A landscape with many peaks, sampled at points; each row gives a point and its height.
From any point a climber steps to the highest of the 6 points nearest to it. It stops when none of these is higher. Distance is the straight distance between rows; heights are no part of it.
Q546 (h 623): [126 104 127 100  92 103 144  81 152 101 129]
Q7 (h 669): [149 128 154 142  66  63 156 105 110 113 126]
Q962 (h 274): [ 95  74 115 119 178 207 126 141 154 145 120]
Q294 (h 282): [141  76 111 110 173 160 129 113 178 134 125]
Q704 (h 862): [157 168 139 132 121 142 114 186 105 156 125]
Q544 (h 637): [137 201 115 155 135 155 116 190  93 160 141]
Q85 (h 861): [ 99 134 167 162 149 142 134 130 115 109  85]
Q168 (h 764): [ 82 106 135 116 138 154 162  64 179 118 127]
Q143 (h 463): [ 74 111 128 109 116 140 168  62 160 118 135]
Q565 (h 671): [151 129 140 112  81  72 126 122 117 101 116]
Q683 (h 721): [ 86 142 162 177 144 137 152 111 111 101  93]
Q633 (h 555): [ 89 117 135 115 106 130 162  55 162 119 143]
Q636 (h 723): [173 185 120 133 109 120 108 185  99 162 145]
Q269 (h 748): [125 143 136 188 136  93 144 110  89 102 118]
Q823 (h 359): [ 59 112 123 102 122 134 177  37 154 165 127]
Q872 (h 714): [158 135 128 174 110  59 135 123  87 113 137]
Q927 (h 735): [143 148  95 173 148  80  92 130  60 121 160]
Q507 (h 629): [137 196 102 160 145 145  97 171  83 155 159]
Q402 (h 676): [ 96 119 150 126  88 113 159  84 140 101 122]
Q64 (h 828): [161 141 133  93  92 110 102 179 108 157 124]
Q38 (h 154): [ 98  66 114 127 210 203 162 121 169 146 115]
Q648 (h 615): [112 108 135 122 116 124 133 102 149  97 115]
Q843 (h 716): [111 128 156 153 107  96 154 105 118  96 107]
Q311 (h 506): [159  94 106 102 152 130 137 115 175 137 145]
Q152 (h 684): [148 108 139 106 111 111 107 137 132 106 116]
Q238 (h 693): [104 125 152 136  72  95 164  94 126 114 121]
Q816 (h 565): [138  89 115 103 122 113 130  91 167 109 135]
Q520 (h 439): [ 92  95 132 114 148 157 128 110 160  97 119]
Q746 (h 754): [152 160 132 137 134 108 110 164  92 146 120]
Q31 (h 747): [143 173 135 142 134 159 117 183 104 164 127]
Q832 (h 689): [113 147 144 164 168 127 116 137  94 111  98]
Q198 (h 757): [140 159 124 166 146  94 108 137  82 119 123]
Q270 (h 621): [ 89 116 149 124 104 129 150  92 146  93 116]
Q880 (h 215): [158  84 116 114 179 132 159 106 192 140 118]
Q181 (h 718): [126 147 151 128 136 149 114 178 106 149 108]
Q896 (h 663): [139 133 147 124 118 113 118 141 112 105 102]
Q286 (h 230): [ 78  86 132 132 178 182 143  93 170 103 112]
Q469 (h 836): [176 201 104 166 107 151 120 206 114 142 165]
Q422 (h 670): [130 177 103 161 147 123  77 151  59 142 159]
Q988 (h 683): [165 197 111 153 101 138 110 188  99 164 153]
Q116 (h 731): [141 153 144 129 109 170 117 182 115 158 127]
Q613 (h 691): [129 125 145 135  80  85 133 123 121  97 110]
Q711 (h 174): [106  75 117 115 189 181 126 116 167 123 122]
Q818 (h 717): [158 164 132 131  90 161 122 198 121 156 135]
Q151 (h 635): [120 100 134 105 128 133 121 127 143 103 118]
Q855 (h 57): [131  73 116 118 183 158 165 107 187 135 122]
Q760 (h 719): [173 162 135 123 117  86 101 165  92 145 119]
Q299 (h 448): [129  99 110 110 139 135 140  95 183 117 132]
Q317 (h 730): [155 150 120 165 133  63 106 137  73 120 144]
Q781 (h 391): [ 24 127 166 142 125 175 166  76 140 117  99]
Q87 (h 646): [188 169 122 110  70 122 112 196 119 159 143]
Q329 (h 538): [112 107 121 100 103 120 155  53 166 118 148]
Q521 (h 675): [131 132 141 111 123 136  99 161 116 134 114]
Q245 (h 685): [178 155 132 116  99  70 114 166  95 135 124]
Q952 (h 628): [150  84 121  82 130 117 116 118 162 120 138]
Q4 (h 178): [112 114 122 108 150 126 185  51 196 141 127]
Q323 (h 665): [152 202  92 154 128 124  92 173  76 157 172]
Q109 (h 622): [107 117 151 113 143 160 115 159 118 119  98]
Q830 (h 703): [147 173  91 152 124  99  80 158  49 140 169]
Q844 (h 857): [130 127 134 111 108 196 117 189 125 153 130]
Q71 (h 798): [127 153 129 184 160 102 116 126  76 111 130]
Q277 (h 342): [ 47 114 145 132 149 179 153  79 169  99 109]
Q460 (h 722): [146 110 135  83 109 124 101 156 136 136 130]
Q961 (h 634): [167  94 103  84 125 140 106 147 160 164 154]
Q133 (h 434): [ 84 109 128  96 111 114 178  35 156 159 143]
Q307 (h 707): [120 154  91 163 135 105  66 148  43 121 176]
Q516 (h 458): [141  81 103 100 155 164 113 143 163 162 135]
Q498 (h 720): [148 116 129  91  98 146 100 174 133 148 139]
Q775 (h 596): [126  91 135 109 143 157 110 149 141 131 126]
Q397 (h 214): [134  88 115 120 168 140 162  90 192 128 128]
Q387 (h 133): [ 93  95 123 128 171 167 171  69 192 118 126]
Q838 (h 644): [170 131 132 124  91  61 122 138 110 111 108]
Q356 (h 661): [177 179 104 130 114  84 100 166  83 156 143]
Q877 (h 733): [118 139 101 178 148  93  88 123  54 107 153]
Q37 (h 682): [156 107 128  84 103 103 104 128 136 110 127]
Q719 (h 666): [150 130 143 120 107  93 122 150 108 115 111]
Q817 (h 56): [128 100 118 123 166 150 174  86 206 133 121]
Q80 (h 560): [ 71 120 159 137 123 151 155  96 138  94 102]

Where does a climber stop that starts at each point below?
Q521 => Q64
Q307 => Q71
Q816 => Q64
Q613 => Q71
Q323 => Q704
Q880 => Q64
Q962 => Q64
Q507 => Q704
Q402 => Q71
Q356 => Q704
Q422 => Q71
Q80 => Q85
